The views of a scene show one set of named points, each view turned or mirrored, shifted and resized as a whole, with a little noise and some points left out.

Scene 1
View 1
Q972: -15  -8  -11  38  6  -21  12  2  0  -11  16  0  -5  20  31  8  -19  -27  -37  -4  -3  7  9  15  -20  -28  -4  24  3  -20  17  -6  -5  18  -7  -13  -17  5  -16  23  -17
Q28: -3  -1  8  14  7  -23  21  17  -11  -11  0  -10  5  11  8  25  -11  -37  -19  -3  6  -9  7  -11  -18  -19  10  22  0  -3  7  14  11  30  -2  -1  -11  0  -3  -1  -19
Q404: -5  3  -7  17  15  -16  12  5  -7  -31  -8  10  7  12  -5  9  -8  -29  -21  -7  5  8  15  3  -11  -14  2  9  -11  -7  7  18  -1  13  -16  -1  -10  -8  -4  -5  3
Q636: 7  5  -6  -3  10  -16  19  4  -12  -18  -14  9  12  7  -15  7  -4  -26  -4  -27  -1  -7  16  1  0  -7  9  1  -12  4  4  14  12  20  -11  -10  2  -7  2  -13  5
Q788: -2  -6  -12  16  7  -13  25  14  -19  -4  3  -9  15  22  5  16  -14  -33  -6  -32  0  -12  13  4  -8  -11  15  5  -11  -8  0  8  14  36  -5  -5  5  -4  -7  6  -5
Q629: -5  11  -4  3  14  -13  21  4  -8  -13  -8  3  13  6  -1  18  -10  -25  -22  -11  7  0  11  -4  -13  -12  14  14  -15  2  4  11  3  24  -7  -4  -11  -4  -2  -7  -4
Q414: -17  25  -22  -2  18  -1  35  -14  2  11  0  4  17  -3  14  14  -24  -3  -48  -18  8  11  13  4  -19  -5  29  26  -29  6  5  -9  -13  29  0  -14  -24  2  -6  6  -17
Q697: -6  12  -6  13  14  -20  21  -3  -6  -16  -12  -1  -2  7  -1  6  -12  -21  -30  -10  4  2  19  -1  -9  -11  6  19  -10  -2  12  17  -11  22  -8  -7  -13  -9  -9  -2  -7
Q693: -2  4  0  -7  11  -3  8  -13  -15  1  2  16  19  -5  6  8  -8  -19  -17  -8  19  -2  15  -15  -12  -5  20  17  -22  16  6  4  23  31  -11  -18  -6  17  1  2  -31
Q412: 13  2  9  -11  -4  -28  25  23  -4  -12  -6  2  9  2  -1  14  -7  -31  -4  -24  -12  -16  2  -2  -9  -21  2  8  4  0  4  -3  14  18  2  -18  -6  -5  1  -18  3
Q905: -5  8  -10  12  15  -19  20  4  1  -27  -13  12  3  8  -5  3  -8  -20  -27  -12  -3  10  16  10  -8  -14  -3  11  -11  -9  9  11  -11  8  -12  -6  -15  -14  -7  -11  13
Q516: 2  8  7  -1  12  -18  17  5  -9  -22  -13  5  10  2  -8  15  -5  -30  -15  -4  10  -2  13  -13  -12  -13  9  14  -10  5  6  20  8  20  -9  -4  -8  -4  2  -12  -7
Q59: 10  -12  -11  -10  -5  -1  24  14  -12  11  15  11  32  9  9  16  -12  -26  5  -47  -4  -17  2  7  -7  -14  23  -2  -15  3  -5  -23  38  32  0  -26  9  12  3  0  -5
Q851: -14  -10  -17  41  19  -10  -1  -7  -8  -38  4  21  6  28  5  -2  -8  -29  -25  -4  7  19  20  18  -7  -18  -9  4  -16  -15  11  14  1  7  -28  -3  -7  2  -11  9  2
Q100: -4  1  -15  7  6  -7  32  14  -1  0  11  3  21  12  14  21  -19  -25  -21  -29  -5  -2  3  13  -16  -20  17  9  -14  -9  -3  -15  7  20  -1  -12  -9  -1  -3  -1  2
Q731: -8  8  -12  13  13  -11  22  -2  -8  -4  -1  1  10  10  10  11  -16  -20  -27  -15  4  1  13  2  -11  -11  13  16  -15  -2  7  3  -1  26  -6  -11  -11  -2  -8  6  -11
Q536: 19  -6  12  -21  -10  -21  21  21  -8  -1  2  7  18  -6  3  18  -7  -33  5  -30  -8  -23  -1  -8  -11  -20  10  6  1  6  2  -14  33  24  5  -25  -1  6  8  -16  -8
Q899: 8  -13  6  4  -3  -21  5  10  -5  -23  7  22  9  4  8  5  -5  -32  -5  -14  -4  -3  6  6  -9  -26  -8  8  2  -6  9  -9  23  7  -10  -21  -6  11  -1  -8  -3
Q214: 2  -17  19  25  0  -30  4  17  -23  -19  6  -10  -3  19  10  17  -7  -51  -1  1  8  -17  9  -17  -15  -24  -1  18  8  -7  13  23  29  34  -8  -3  2  10  -4  10  -30
View 2
Q731: -6  0  20  21  -16  -7  -6  -7  16  19  5  -14  20  -4  10  8  17  2  6  6  2  -2  14  7  -1  -6  3  23  -4  -7  1  18  -5  -7  2  -1  14  12  -16  15  -2
Q899: -40  -17  11  13  -25  -3  -19  13  -1  1  -14  -8  18  -17  -5  -2  -7  6  1  3  -10  -26  20  0  4  16  -7  11  17  -13  16  15  -12  -16  -7  4  35  15  3  11  19
Q851: -19  12  5  6  -26  -8  -14  1  3  -4  18  -4  -3  -15  -12  0  7  -7  16  16  -14  -12  31  28  -9  -21  3  18  27  -3  2  -2  -15  -30  -14  3  8  4  -4  19  -19
Q404: -11  -4  3  9  -15  -15  -18  -6  4  13  12  1  4  -19  0  -3  10  -2  2  15  -3  -18  7  10  -6  -1  1  17  27  -11  -4  -1  -10  -9  -2  6  19  12  4  15  -1
Q59: -33  -12  29  25  -37  -5  -16  -3  18  -1  -27  -44  38  5  15  7  -2  -1  -36  -4  -6  3  24  -21  13  27  -6  3  -6  -6  -1  44  -13  -6  25  -19  39  18  -2  10  24
Q536: -30  -26  13  21  -22  -9  -20  1  4  14  -22  -22  35  -14  14  2  -7  7  -28  -2  1  -20  1  -21  11  36  -9  4  4  -22  5  29  -9  6  11  3  47  24  9  5  39
Q693: -6  -15  28  11  -10  -22  -12  0  9  7  -16  -10  24  -2  22  -22  5  11  17  -2  24  13  11  -8  11  4  3  19  1  9  20  14  -15  -3  29  -5  35  19  -10  27  13
Q100: -21  2  14  27  -31  3  -10  -14  21  12  -4  -28  34  4  8  14  13  6  -14  0  -10  -7  19  -3  0  6  1  16  -6  -12  -4  33  1  -7  -1  -7  17  6  -7  12  6
Q629: -1  -3  9  15  -14  -12  -14  -14  11  18  8  -9  19  -8  13  -1  14  3  0  8  6  -4  3  1  -3  3  4  20  10  -10  -1  8  -7  2  7  3  19  13  -1  18  5
Q697: 3  -5  12  16  -5  -15  -6  -6  12  28  13  -2  7  -15  6  6  20  0  10  18  8  -10  4  10  -7  -8  4  25  6  -10  -3  5  -5  -3  -2  6  15  14  -12  14  -6
Q414: 4  3  29  34  -8  -4  4  -24  31  28  -3  -17  29  14  22  -2  40  19  17  -1  13  5  10  -5  -2  -8  7  35  -12  8  5  24  16  -1  13  -11  3  0  -22  32  -6
Q788: -9  2  17  18  -28  -14  -14  -3  14  9  4  -30  21  -6  10  20  0  -15  -22  9  0  9  17  7  2  1  2  7  -4  -20  -10  24  -22  -1  6  -4  28  25  -8  -1  3
Q905: -11  -3  4  17  -14  -9  -11  -10  10  19  17  0  2  -18  -3  0  24  -2  -1  18  -8  -25  8  8  -13  -1  0  22  27  -8  -11  3  1  -11  -10  1  7  4  0  18  -10
Q214: -11  -10  8  0  -18  -15  -23  18  -8  10  0  -10  21  -21  8  13  -28  -8  9  12  10  7  12  23  12  -7  -2  7  -10  -38  20  6  -42  3  -7  24  49  41  -7  -6  21
Q412: -23  -20  5  21  -18  -6  -18  -2  6  22  -8  -14  24  -19  5  9  4  2  -25  9  -4  -29  -2  -11  0  27  -6  9  11  -25  -5  19  -5  6  -2  8  36  22  6  1  24
View 3
Q100: -25  -25  -2  -20  9  -3  6  11  -13  -6  11  -8  -16  8  -3  0  -12  -1  -4  -4  -4  -9  13  5  -5  -3  9  -5  -12  3  -5  -16  -7  -23  -9  21  -14  19  0  -9  -2
Q851: 3  -15  8  -15  0  24  7  -4  -5  9  19  -2  -12  17  11  0  18  -4  -1  -11  -24  7  1  -31  -23  10  7  0  -8  9  2  0  -23  -24  2  15  2  13  -7  -10  24
Q899: 0  -8  9  -23  12  -3  -6  4  -8  23  20  -9  -4  -3  2  -2  1  -7  -13  -13  0  15  10  9  -9  -3  4  7  -15  -3  -3  -7  -14  -13  -5  -3  -1  17  4  5  5
Q693: 11  -2  -1  -22  0  3  1  2  -30  24  7  -21  -6  4  -16  -3  -2  -14  11  5  1  -6  14  0  -17  -16  22  -3  -2  8  3  -29  -3  -7  -10  18  -19  -15  10  0  -8
Q731: -11  -22  0  -16  4  7  14  7  -21  0  15  -12  -10  12  4  2  -2  -11  6  3  -8  -9  11  -7  -10  -7  13  -2  -5  6  1  -14  -14  -16  -7  25  -11  2  2  -18  7
Q972: -2  -17  6  -12  4  7  30  10  2  -4  12  -14  -10  9  30  -7  8  0  7  6  -6  6  8  -5  0  -12  0  6  -1  5  -8  5  -15  -10  12  27  -13  16  -6  -15  22
Q697: -3  -27  3  -15  6  13  10  7  -30  6  21  -10  -6  20  13  7  1  -21  4  0  -8  -7  5  -12  -11  -5  16  6  -9  3  7  -9  -23  -18  -5  21  0  -5  5  -24  14
Q414: -19  -16  -14  -19  6  4  21  17  -40  -7  0  -22  -19  13  6  -2  -3  -18  21  7  -3  -24  15  -5  -21  -13  22  -12  -7  17  6  -18  -6  -30  -5  42  -22  1  10  -17  -4
Q636: -10  -24  5  -16  7  4  -13  1  -28  14  26  -1  -2  9  -14  12  -5  -19  -9  -8  -7  -5  7  -8  -16  4  13  3  -15  1  4  -22  -22  -16  -23  4  5  1  7  -10  2
Q404: 1  -23  6  -18  4  16  -1  -1  -19  14  22  -7  -10  18  5  5  4  -10  -4  -11  -14  0  5  -18  -12  4  14  5  -11  1  4  -7  -23  -23  -4  14  3  0  0  -16  15
Q536: -11  -20  8  -27  15  -18  -14  9  -22  21  23  -11  -2  -2  -14  4  -21  -12  -18  -9  14  0  15  31  4  -9  9  8  -18  -11  -5  -24  -10  -7  -19  -3  -4  6  10  1  -12
Q214: 21  -23  21  -16  -6  8  2  -6  -1  24  30  -11  3  16  -3  -2  -9  1  -8  6  -1  12  6  3  22  -11  7  19  2  -14  -10  -14  -13  12  1  3  -10  -12  -5  -14  16
Q412: -14  -28  7  -23  17  -10  -9  10  -23  15  29  -8  -3  5  0  8  -15  -15  -18  -10  6  -1  10  19  2  -3  11  10  -20  -9  -1  -14  -20  -14  -15  -1  4  8  9  -12  -2
Q28: 4  -29  7  -21  1  7  5  2  -17  13  25  -15  -8  21  3  0  -14  -4  -5  1  0  -2  9  4  14  -10  15  12  -5  -9  -5  -13  -14  -10  -1  15  -8  -10  -1  -22  8
Q516: 6  -24  6  -24  3  9  -8  -1  -31  24  24  -12  -8  18  -4  5  -6  -16  -6  -10  -5  -4  8  -6  -5  -2  21  7  -14  -3  5  -15  -19  -20  -7  9  0  -11  6  -17  5
Q788: -16  -33  7  -14  -2  4  2  2  -7  -4  22  0  -6  12  -16  5  -15  -4  -5  5  -7  -7  7  -4  2  -2  9  1  -4  0  -7  -23  -13  -2  -18  13  -11  5  -2  -16  5
Q905: -10  -25  2  -17  11  13  2  7  -26  6  23  -5  -11  16  16  7  7  -19  -3  -15  -14  -4  5  -16  -20  7  11  3  -18  4  9  -3  -27  -32  -5  14  9  9  3  -18  14
Q59: -25  -17  1  -21  8  -15  -7  7  -8  3  12  -5  -11  -9  -32  1  -20  -1  -10  1  3  -6  16  19  -8  -6  6  -6  -10  3  -10  -35  1  -4  -25  5  -19  20  3  10  -17
View 4
Q516: 17  11  -24  2  23  14  -4  21  10  5  -9  24  -5  -21  -24  -3  13  3  -2  14  -16  -3  -5  -9  15  -7  -10  2  17  -5  4  13  -6  -15  11  -6  -11  9  25  13  -15
Q972: 3  42  -17  14  16  -38  3  14  13  -34  -26  -19  2  -13  -13  9  16  -30  -3  17  -24  3  23  14  18  5  -6  21  -11  8  1  -16  -7  -12  10  -16  23  -4  1  9  -6
Q100: 2  12  -34  -5  19  -8  -16  7  12  -32  -4  -23  -1  -16  -29  4  0  -21  -14  4  -13  0  -19  -2  19  -15  -5  8  8  -12  1  13  -12  3  0  -9  14  -13  10  1  -17
Q412: -12  10  -29  -9  18  7  -23  14  10  -1  -10  10  -2  -25  -15  -26  24  3  -3  16  -5  -8  -9  -10  24  -20  -8  -9  20  -17  11  29  -5  -2  -9  -2  12  -14  18  10  -17
Q28: 9  26  -39  9  23  -5  3  26  16  -17  -13  19  -4  -32  -19  -4  21  -4  5  10  -29  -6  -1  -8  11  -5  3  14  12  -16  14  6  5  -9  8  -12  0  -5  15  10  -16
Q788: -3  6  -26  3  24  -9  2  12  21  -30  -7  1  -12  -19  -28  -4  6  -7  -7  8  -26  -8  -14  -24  -1  -11  1  11  5  -14  -3  18  -1  -4  -2  -10  14  -19  14  10  -30
Q731: 13  22  -25  3  14  -1  0  10  17  -19  -8  -11  -6  -7  -36  7  7  -13  -6  11  -25  -6  -6  -7  11  0  -7  15  0  0  -6  5  -8  -9  4  -10  4  -2  12  15  -17
Q59: 5  -21  -32  -14  30  -1  -38  13  -5  -38  -6  -26  -7  -13  -22  -7  2  4  -23  9  -36  -3  -28  -23  8  -18  2  -15  8  -28  8  33  -15  4  -4  -14  31  -34  12  -2  -31
Q905: 1  21  -6  2  16  -1  1  5  19  1  -11  6  -4  -7  -24  0  1  -18  -9  14  6  -1  -2  4  24  -13  -26  6  10  13  -17  5  -16  -8  0  -3  -4  13  23  14  -10
Q214: 7  13  -25  18  40  -21  6  40  7  -22  -27  38  -6  -40  1  -13  27  5  10  23  -45  0  19  -14  2  -2  9  6  4  -15  21  3  10  -22  16  -20  15  -10  14  12  -21
Q697: 9  29  -17  7  12  2  11  11  24  -2  -10  7  -8  -8  -33  3  12  -11  -3  13  -14  -9  0  -6  14  -2  -15  15  3  7  -10  6  -6  -14  3  -7  -8  7  18  20  -15
Q629: 16  16  -27  1  19  6  -4  14  15  -6  -5  4  -4  -15  -31  6  6  -6  -6  10  -17  -3  -12  -8  16  -6  -11  9  11  -6  -2  12  -8  -9  7  -8  -6  5  20  10  -15
Q851: 12  12  10  12  36  -25  12  12  11  -15  -23  11  -4  -8  -11  14  -11  -27  -14  17  -4  15  11  6  17  -9  -22  9  2  24  -19  -11  -19  -14  14  -11  4  18  25  11  -6
Q899: 1  2  -11  -1  31  -10  -27  21  -8  -8  -22  2  2  -17  1  -16  19  -3  -9  25  -15  7  9  4  28  -13  -12  -18  10  -5  9  12  -16  -8  3  -12  23  -7  17  7  -10
Q636: 2  -5  -9  -3  26  13  -6  10  11  1  -9  14  -12  -11  -25  -9  3  4  -9  15  -10  -5  -14  -20  12  -15  -15  -6  14  -2  -10  25  -9  -9  -1  -5  1  -1  24  15  -25
Q693: 44  1  -27  -2  24  20  -21  28  -8  -6  -10  -9  -6  1  -33  12  13  14  -9  15  -54  -8  -6  -12  9  11  -2  -6  -1  -8  3  14  -12  -19  15  -18  -1  -1  14  11  -21
View 5
Q28: 20  -6  5  -1  8  -12  -2  13  -8  4  2  3  2  7  12  5  2  1  1  8  -7  -14  -8  -6  -5  -4  -4  5  9  -8  5  -3  -5  -13  14  -10  15  -2  7  2  -6
Q414: 18  18  14  -6  -2  -14  8  -23  -7  -12  4  8  0  10  14  -22  12  -12  25  -14  -8  -20  -5  -9  -8  10  -4  16  -1  -7  5  23  0  -4  -6  -17  28  -19  -10  20  4
Q629: 17  3  8  -8  4  -9  -1  6  -8  3  0  4  2  8  9  -5  -2  -2  8  1  -3  -14  -11  -10  -10  3  -7  9  7  -4  10  3  3  3  7  -14  12  -16  -9  13  -6
Q972: 17  -3  11  3  -7  -10  -4  -6  3  -15  2  -6  3  -7  0  5  8  4  -3  -4  -2  -6  -6  -1  -6  4  -17  -4  -6  -5  7  25  -15  -13  -17  3  16  1  18  -10  -3
Q851: 14  -4  12  -4  -5  0  -12  10  0  -6  -7  -15  8  -13  -2  -7  -7  16  -10  -2  3  -5  -22  2  -13  8  -18  -5  -6  3  11  18  -1  19  -14  1  7  -9  -5  5  -16
Q536: 27  3  2  -12  7  -18  22  14  -13  6  16  15  -7  31  7  20  1  -1  -12  0  7  4  2  -24  -6  -7  -13  6  11  -5  13  -17  -2  -7  22  -23  6  -30  -2  -1  2
Q214: 20  -17  -1  6  12  -18  0  27  -14  9  7  1  -5  5  13  10  -5  12  -19  11  -15  -2  -11  3  -1  -7  -9  -5  9  -11  0  -10  -15  -16  11  -3  10  3  17  -5  -14
Q516: 17  -2  2  -11  8  -9  -4  19  -9  6  -1  3  2  10  9  -2  -8  1  3  5  -6  -13  -16  -10  -11  4  -8  8  15  -5  8  -2  1  7  12  -14  6  -13  -6  11  -11
Q899: 23  1  2  -12  -2  -13  8  19  -3  -4  8  2  -7  15  -5  16  -3  5  -19  -4  6  6  -8  -13  -7  1  -23  -1  7  -1  13  0  -7  10  3  -13  4  -19  2  -9  -6
Q905: 14  3  7  -15  -4  0  -10  6  3  -1  -7  -5  13  1  2  0  -9  2  9  1  7  -11  -16  -11  -16  9  -11  7  1  -1  13  16  3  11  -5  -8  -5  -18  -8  8  -9
Q404: 16  -2  7  -9  1  -5  -9  13  -4  1  -4  -6  7  -1  4  -2  -9  7  1  2  0  -10  -18  -5  -12  5  -12  3  4  -3  11  7  1  10  0  -8  4  -12  -5  8  -12
Q636: 19  2  5  -12  7  -7  4  13  -10  9  6  1  7  16  11  0  -15  5  -4  1  4  -3  -13  -13  -12  3  -8  5  2  -5  12  -4  5  8  6  -15  -5  -31  -13  16  -10
Q100: 21  6  15  0  -4  -10  13  -10  -4  -2  7  1  1  9  4  5  13  4  0  -3  12  -6  -1  -15  -9  1  -11  4  -7  1  15  5  5  -8  6  -14  21  -22  -7  7  1
Q693: 20  7  2  -8  9  -23  15  10  -18  -3  13  10  -16  18  17  -18  0  -4  -5  -15  -19  -7  -12  -4  -3  5  -13  7  11  -9  0  0  -8  9  4  -20  23  -20  -9  17  -6
Q731: 17  3  10  -4  1  -11  3  -5  -7  -4  3  0  3  6  12  -8  1  0  6  -4  -3  -11  -8  -6  -9  5  -7  5  -3  -6  6  11  -2  -6  -4  -8  12  -15  -3  12  -4
Q412: 24  2  3  -14  5  -10  8  13  -7  5  8  8  5  23  3  21  -4  -1  -3  6  11  -3  -2  -24  -9  -3  -10  8  10  -6  14  -8  0  -6  15  -18  -4  -23  -1  0  -3
Q697: 15  2  5  -10  4  -6  -9  4  -4  -2  -3  1  9  4  12  -6  -7  -1  13  2  -6  -15  -14  -8  -10  5  -5  8  4  -8  5  13  -3  -2  -6  -8  1  -12  -1  11  -8

In a view up to two points have been moved. Name them for each view, in the order of its rows, or write none.
view 1 -> Q851
view 2 -> Q404
view 3 -> none
view 4 -> Q788
view 5 -> none
